A landscape with many peaks, sampled at points; each row gives a point and its height.
From any point a climber steps to the highest of the 2 points nearest to it. It stops when none of these is higher. Distance is the straight distance between rows; heights are no part of it.
linit height 5.43: [140 106 172 134 127  95 174 105  61 167  82  36 161  70 120 110 160 102
 109 173 116 103  77 158 149 191]
Mafim height 5.33: [ 97 120  84 145 148 174 125 142 124 125 128 166 110 159 154 167 104 157
 125 122 129 103 144 147 121 102]
mafo height 6.50: [139 132 111  98 166 177  95 117 175 138 143 173  92 108 166 137 137 152
 122  96 130 125 177 122 125  83]
Lave height 3.93: [105 116 128 165 126 114 136 128  57 118 150 105 114 135 120  81 167 127
  70 122 109  84  95 103 120 144]
rebak height 1.52: [123 132 114  97 157 121 113 140  90 130 161 105 115 161  81  91 161 143
 148  93 154  77 126 140  95 148]
sib height 2.99: [ 79 171 108 147 169 129 142 107 143 105 106 222 166 170 146 151  92 127
 160 163 147 107 169  89 162  73]
gazef height 2.89: [102  95  77 128 124 120 108 137 108 144 141 108 168 142 104 136  85 168
 152  99 111 156  96 119 146 113]
Merib height 5.01: [112 192 148 129 135 149  97 169 110  93 123 167 114 136 163 140 131 138
  71 138 100 127 123 112 141 109]
Luvo height 3.20: [142 112 139  60 108 105  75 144 160  98 135 115 101 101 109  81 112 112
 152 143 117 176 108  97 144 138]
fote height 4.43: [119 181 127  96 141 161 122 138 110 109 102 203  75 130 127 152 154 140
  80 157 100 116 138 118 148  85]
Zas height 2.78: [181 136 165 124 117 102 107 158  80 120 123  89 131 123  93 147 163 128
 127 170 120 120  93 143  76 172]
Kat height 4.06: [100 126 106 155 141 119 127 132 161 172 150 152 159 204 109 134 143 122
 178 106 134 134 149 119 129 119]
Bedu height 4.57: [145 107 178 134 121  69 124 116  73 160  76  86 164 131 125 120 162 100
  85 133 109 135  57 155 156 198]
Dabal height 4.25: [165  64 139 111 129  94 126 108 115 123 112  62 183  46  69  97 175 121
 158 171 124 124  81 143 133 156]
Mavog height 3.91: [175  94 142 172  94  87 117 130 100 134 122 108 166 136  93 116 142 117
  94 105 120 128  60 142 147 160]
mib height 4.45: [100 100 106 176 124 104 118 167 138 113  78 129 143 140 138 133 112 141
 105 153 115 167 105 147  78 123]
Zod height 4.00: [159 140 150  54 138 103 101 139 135  90 165  88 118  68 105  84 122  97
 112  88 184  96 138 132 108 136]
binu height 2.25: [129 155 166 146 133 113 121 191 146 137 130 158 142 144 105 103 163 106
 128 129  79 139 143 123 120 134]
vil height 5.57: [ 89 134  93 170 101 129 138  99 163  99 138 142 191 150 144 149  95 158
 151 114 146 158 125 110 141 115]
Deki height 5.55: [101 196 149 182 140 142 118 133 129  93 127 167 148 154 163 107 122 136
  94  99 111 141 125 102 119 106]
Kevo height 2.65: [ 66 162 103 148 145 154 151 105 124  82 132 205 168 161 141 169  74 131
 158 159 154  93 170 122 123 140]
Ribu height 1.60: [147 135 133 102 108 158 133 159 144 125 109 123 138 107 108 164 151 102
 135 212  79 125 133 216 157 161]
Losaz height 2.10: [143 132 176 116 109 130 116 173 131 118  87 121 145 112 147 176 135 104
 113 194  81 159 113 193 128 190]
bav height 1.80: [201 114 118 106 133  67  90 133 117 117 139 110 126 133  97 144  68 154
 136 155 108 150  90 144 104 138]
Mevov height 3.97: [106  85 125 143 111 118 157 127  73 164 107  88 172  90  90 104 111 159
 121 121  73 146  83 109 100 161]
tafod height 3.81: [146 153 188 122  75 161 136 190  88 123 120 113  97 123 142 150 141 104
 113 116 146 125 117 133 139 169]
Nizun height 5.03: [ 95 116  96 142 135  93 111  88 204 119 140 137 162 145 142  87  94 132
 154 113 138 185 141  99 120 101]
nipin height 5.76: [148 140 127  86 150 138 125  81 192 151 131 184  76 124 155 125  92 116
 115 118 117 143 191 121 131  68]
Lebi height 3.86: [125 150  95  94 153 153 117  97  92 149  89 196  67 155 118 178 155 154
  92 129 140 117 135 136 135  69]
dape height 5.14: [156 188 150  78 104 154 127 156 152 123 114 153 118 100  89 109 168 126
 114 104 159 122 135 137 158 105]
Rasi height 4.72: [144  87 130 109 132  97 120 133  94 131 124  62 149  76  80 105 144 167
 165 155  97 144  99 111 103 142]
tudam height 3.52: [156 115 138  94 134 104 118 135 127 126 162  98 145  69  71  75 174 108
 115 111 164 112 131 123  68 156]
Pefe height 5.51: [115 107 129 100 150 108 126 124  92 114 140  80 121  91  82  76  91 191
 183 122 103 142 118  95  91 128]
fet height 2.60: [151  77  93 130 147 123  92 111 131 129 211 118 112 126 133 114 124 136
 121 109 127 100 156 126 100 129]
vefut height 4.37: [ 84 136 148 171 140  98 146 129  75 142 149 113  95 138 185  89 148 108
  59 114 130 139 125 108 128 165]
Nal height 5.02: [156 146 107  69 116 167 116 147 125 125 121  70 118  87 112 149 190 141
 136 155 168  95 126 168 164  97]
rar height 4.44: [135 143 115 129 112 189 130 145 118 119 119  54 154  93 115 137 171  99
 153 197 142 111 104 196 183 110]
zopa height 4.48: [121  91 126 168  88 127 160  94  97 148 138 125 170 131  89  92 107 129
 133 109 106 149  85  90  95 172]
feb height 3.41: [133 152 110 143 111 140 160 105 121 164  98 197  76 186 119 178 131 132
  97 133 127 127 136 138 173  68]
gefat height 4.71: [124  97  72 106 142 120 109 121 158 141 136 157  81 178 131 149  98 142
 151 145 147 125 137 130 144  86]
Zav height 6.26: [135 112 159 147 118  94 190 154  69 129 106  34 153  75  88 122 142 109
 132 150 134  81  98 190 152 172]
gafi height 3.16: [ 79 114 132 114 151  97 152 129  72 176 113  74 120  87 169 122 162 101
  77 189 105 164 124 135 104 200]
Vifal height 5.70: [118  94  97 151 151 125 137  51 105 124 161 112 136 147 122 101 127 157
 157 116 150 115 115  83  59 140]
meku height 3.36: [ 74  94 123 133 110 123 123 174  95 142 101 107 173 124 110 134  97 143
 135 116  80 175  90 133 145 152]
Biti height 4.90: [116 173 136 113 159 157 110  88 172 136 159 169 142 161 147 118 145 132
 180  76 156 137 159  71 152 100]
tefis height 6.62: [122 177 141 186 122 125 174 114 167 135 115 153 174 178 189 201 140 130
 150 132 140 119 170 105 156  90]
mol height 2.59: [154 129 111 112 120 132 144 160 199 129  91 146  84 108 117 103 170 139
 121 141 110 132 156 163 161  71]
lesa height 5.71: [159 116 109  75 127 161  96 148 138 127 133 111  83 114 139 136 152 159
 133 106 159 116 138 134 125 102]
bop height 2.62: [146 167 107 148 176 130 152 137 167 125  84 188 100 165 155 129 126 145
 124 138 108 122 158 127 138  29]
Vume height 3.48: [185 117 126 160  91 120 122 136 104 114 166  98 156 113 101 123 121 138
 103  73 158 107  91 131 153 126]
duf height 3.73: [103 138 113 125 112 143 120 171 127  72  83  95 117 104 150 131 136 161
 109 172 103 143 106 154 108 119]
virev height 3.79: [ 79  94 115 138 141 104 173 120  82 204 111 107 102 117 175  96 133 107
  62 146 121 150 113  99 104 185]
radu height 5.20: [129 119 133 203 103 136 151 150 141 114 179 140 145 128 125 100 126 123
 101  88 101 104 144 133 171 118]
bivif height 2.54: [ 61 155 131 130 129 120 129 139  84 132  90  63 161 100 145 110 179 124
  84 168 103 157 108 142  94 154]
kon height 2.66: [111 147 182 128 117 126 128 189 115 141 139 127 154 115  86 110 198  78
 126 140 108 114 142 140 127 178]
lugup height 4.49: [133  97 106 144 125  90 108 128 180 151 138 123 144 166 100  86 141 123
 160  91 136 160 117 125 144 119]
Nefe height 3.37: [ 99 149  93 113 149 114 153  71 168 159 109 206 143 164 127 171 112 127
 165 146 152 135 175  90 178  50]
Zevem height 3.18: [191 138 123 138 110 152 106 112 129 102 188 132 121 133 135 135 129 139
 116  77 180  94 119 115 154 113]
Sipun height 3.98: [118 113 129 132  98 152 132 173 116  91 104  62 129  93 125 126 170 130
 146 180 117 132 100 155 158 132]
Sis height 4.54: [114  99 128  49 125 149 117 108 172 151 118 123  59  91 133  88 135 102
 118  88 134 114 179 133 173  81]
pul height 5.86: [102 127  86 153 187 190 127 110 164 132 125 193 128 124 182 171 126 152
 144 108 129 104 185 127 133  81]
mas height 3.09: [130 135 173 130  99 153 151 188 149 186  69 156 123 142 139 160 143 104
 126 109 100 158 142 163 169 139]
Sova height 3.08: [141 123 144 123 109 117 139 158 100 132 146 103 171  73  67 103 177 105
  97 124 126 100 124 157 100 176]
semo height 5.69: [128 174 142 107 111 182 137 154 112  95 132 151 121 123 102  96 131 142
 125  69 155  99 123 133 140 136]
dad height 3.55: [110 103 112 178 128 139 133 112  48 116 157  86 138 125 140 120 115 172
 107 102 109 105  91  99 126 124]
Zerof height 0.70: [148 110 163 144 111 133 142 159  82 116 127 108 108 139  98 136  86 162
 185 144 113 141 101 105  70 157]
subaz height 5.63: [144 175 133 182 115 161 179 139 155 124 131 170 120 147 155 132 109 136
  97  94 101 105 163 153 171  91]
numav height 4.50: [ 90 154 112 126 165 115 114  46 173 118 171 138 175 147 151 120 143 134
 171  87 155 129 170  88 100 145]
Ret height 2.03: [ 85 141 140 154 134  99 126 161 144 139  79  92 176 104 141 122 175 109
  91 168  77 168 121 180 134 151]
der height 3.85: [108 148  89 107 200 187  94  71 123 100 121 155  96 128 160 127 106 143
 195  84 154 109 124  98 114 148]
veg height 2.72: [128 121 176 137 124  86 136 163  86 124  83 103 119 128 158 154  95 110
 103 170 102 177  94 173 114 205]
zaki height 5.09: [139 103 130  58 110 131 121  73 166 169 126 148  50 110 128 128  97  95
  87 109 110 134 188 146 152  80]
pek height 3.27: [ 82 108 107 166 127 121 186  90  75 195 120 116 133 163 141 104 111 116
  82 129 118 103 101 103  77 170]
rugir height 4.53: [168 154 155  41 119 120 113 136 173 130 135 130 100  74 107 108 132  82
 105  83 194 107 146 128 164 100]
nomit height 5.12: [121  89  83 173 138  99 121 107 137 117 128 125 135 163 127 120 116 151
 126 140 141 141 111 125  58 118]
sos height 1.38: [183  85 108 122 109 109  98 109 146 110 169 123 112 131 134 151  47 142
 149 146 125 161 117 117 106 128]
med height 4.09: [116  98 116  76 118 162  97  78 166 134 131  98  80 116 172 101  83 116
 129  73 144 116 141 116 169  88]
lumez height 2.91: [164 109 113 125 128 130 108  71 167 107 216 119 109 128 158 125 105 114
 140  89 162  85 166 122 155 131]
pon height 6.06: [111 156 102 151 122  83 136  86 192 115 142 142 203 149 164 188 140 155
 152 124 151 135 165 102 147 110]
lupab height 6.10: [130 207 166 192 137 146 175 137 146 132 110 156 140 170 197 149 109 117
 113 107 117 132 163 115 138  90]
det height 6.36: [127  94 127 118 171 114 114  64  88 125 167  89 120 104 125  87  76 171
 164 111 124 127 126  68  62 127]
fov height 1.05: [175 111 141 125  93 156 109 146 132 103 153 144 111 134 126 147 100 144
 152 128 132 161 111 103  94 141]
pupit height 4.19: [112 152 117 114 182 143  87  35 146  93 159 120 126 141 171 108 113 117
 177  82 164 105 144  98 109 167]
tafe height 5.54: [165 123 152 131 127 108 164 162  97  99 132  57 164  61  73 159 155  98
 152 162 177  78  88 176 133 145]
dage height 5.26: [122 176 145 126 138 184 141 111 146 118 127 188 101 160 121  95 155 131
 161  72 164 107 143 100 154 108]
sile height 4.17: [106 112  87  93 138 109 108  53 181 117 133 150  99 164 173 160  65 112
 152 158 162 127 154 102 159  94]
lunuk height 4.93: [188 108 138 109 143  82 137 117 128  93 147  49 172  32  67 119 138  94
 160 180 171 102  94 167 130 137]
Reto height 3.04: [150 135 118 132 125 128 165 115 162 151  79 185  63 153 115 129 163 140
 116 122 120 144 154 134 160  42]
gigo height 2.27: [194 129 128  82 124  90  77 154 134 119 143 111 112 134  94 132 141 126
 131 164 126 130 108 151 112 149]
buva height 3.68: [132 103 128  70 107 124  90 111 169 137 134  98  99 134 135 103  70 113
 150  99 140 162 124 104 145 115]
dode height 0.35: [141  79 156 168 113 103 141 144  87 146 109 124 127 176 106 142 114 115
 150 147 105 138  85 138  79 191]
ter height 3.33: [152 146 201 125 103 113 145 169  59 130 118  73 119 113 138 144 140  97
 113 151 132 128 105 154 116 212]
dum height 4.38: [111 165 176 137  97 143 125 170  96 137 110 137 135 150 160 154  85 113
 108 111 127 179 105 115 121 173]
Rabi height 4.12: [124 135 129 157 127 147 143 145 156 121 131 225  98 174 148 178  98 115
 140 180 126 126 159 104 114  96]
Bemi height 1.83: [107 143 126 113 146 130  99 154 119 127 159 144 139 145 101 104 153 139
 120 111 111 124 139 124  85 143]
pif height 4.95: [104 132 155 185  94 133 145 120 100 132 140 138 162 140 143 121 112 112
  93 107 114 159 110  98  92 169]
fefi height 2.16: [137  88 108 134 117 133 133 191 180 113 140 122 108 101 112 108 170 139
 127 147  95 117 159 173 134 119]
nudad height 3.61: [132 128 124 127 100 161 134 164 153 183 118 149 145 165 106 153 133 131
 150  81 129 145 132 144 153 126]
bir height 4.75: [114 110  95 126 155 174 108 140 109 116 107 207  88 145 154 193  91 144
 122 175 157 104 149 121 100  87]
susim height 3.60: [141 130 161 201 112 130 139 168 147 127 145 175 122 167 157 165 110 103
 116 154 104 139 148 122  98 138]
nov height 3.76: [ 88 137  88  93 157  97 150  40 200 122 116 176 129 137 169 164  94 122
 165 144 148 117 198 107 183  85]

For each start below, name the point where the climber stops.
sib => mafo
bop => tefis
Zerof => pif
Luvo => mafo
Bemi => semo
fet => Zav
Reto => tefis

Call two points neighbours if one is among the 2 nearest of the other. Go from one point of each pair to the other, from neighbour to neighbour, staying as high as possible. Name the lowest point that can't be avoided.
tefis / Zav => Vume
mafo / Zav => duf
det / Zav => Dabal
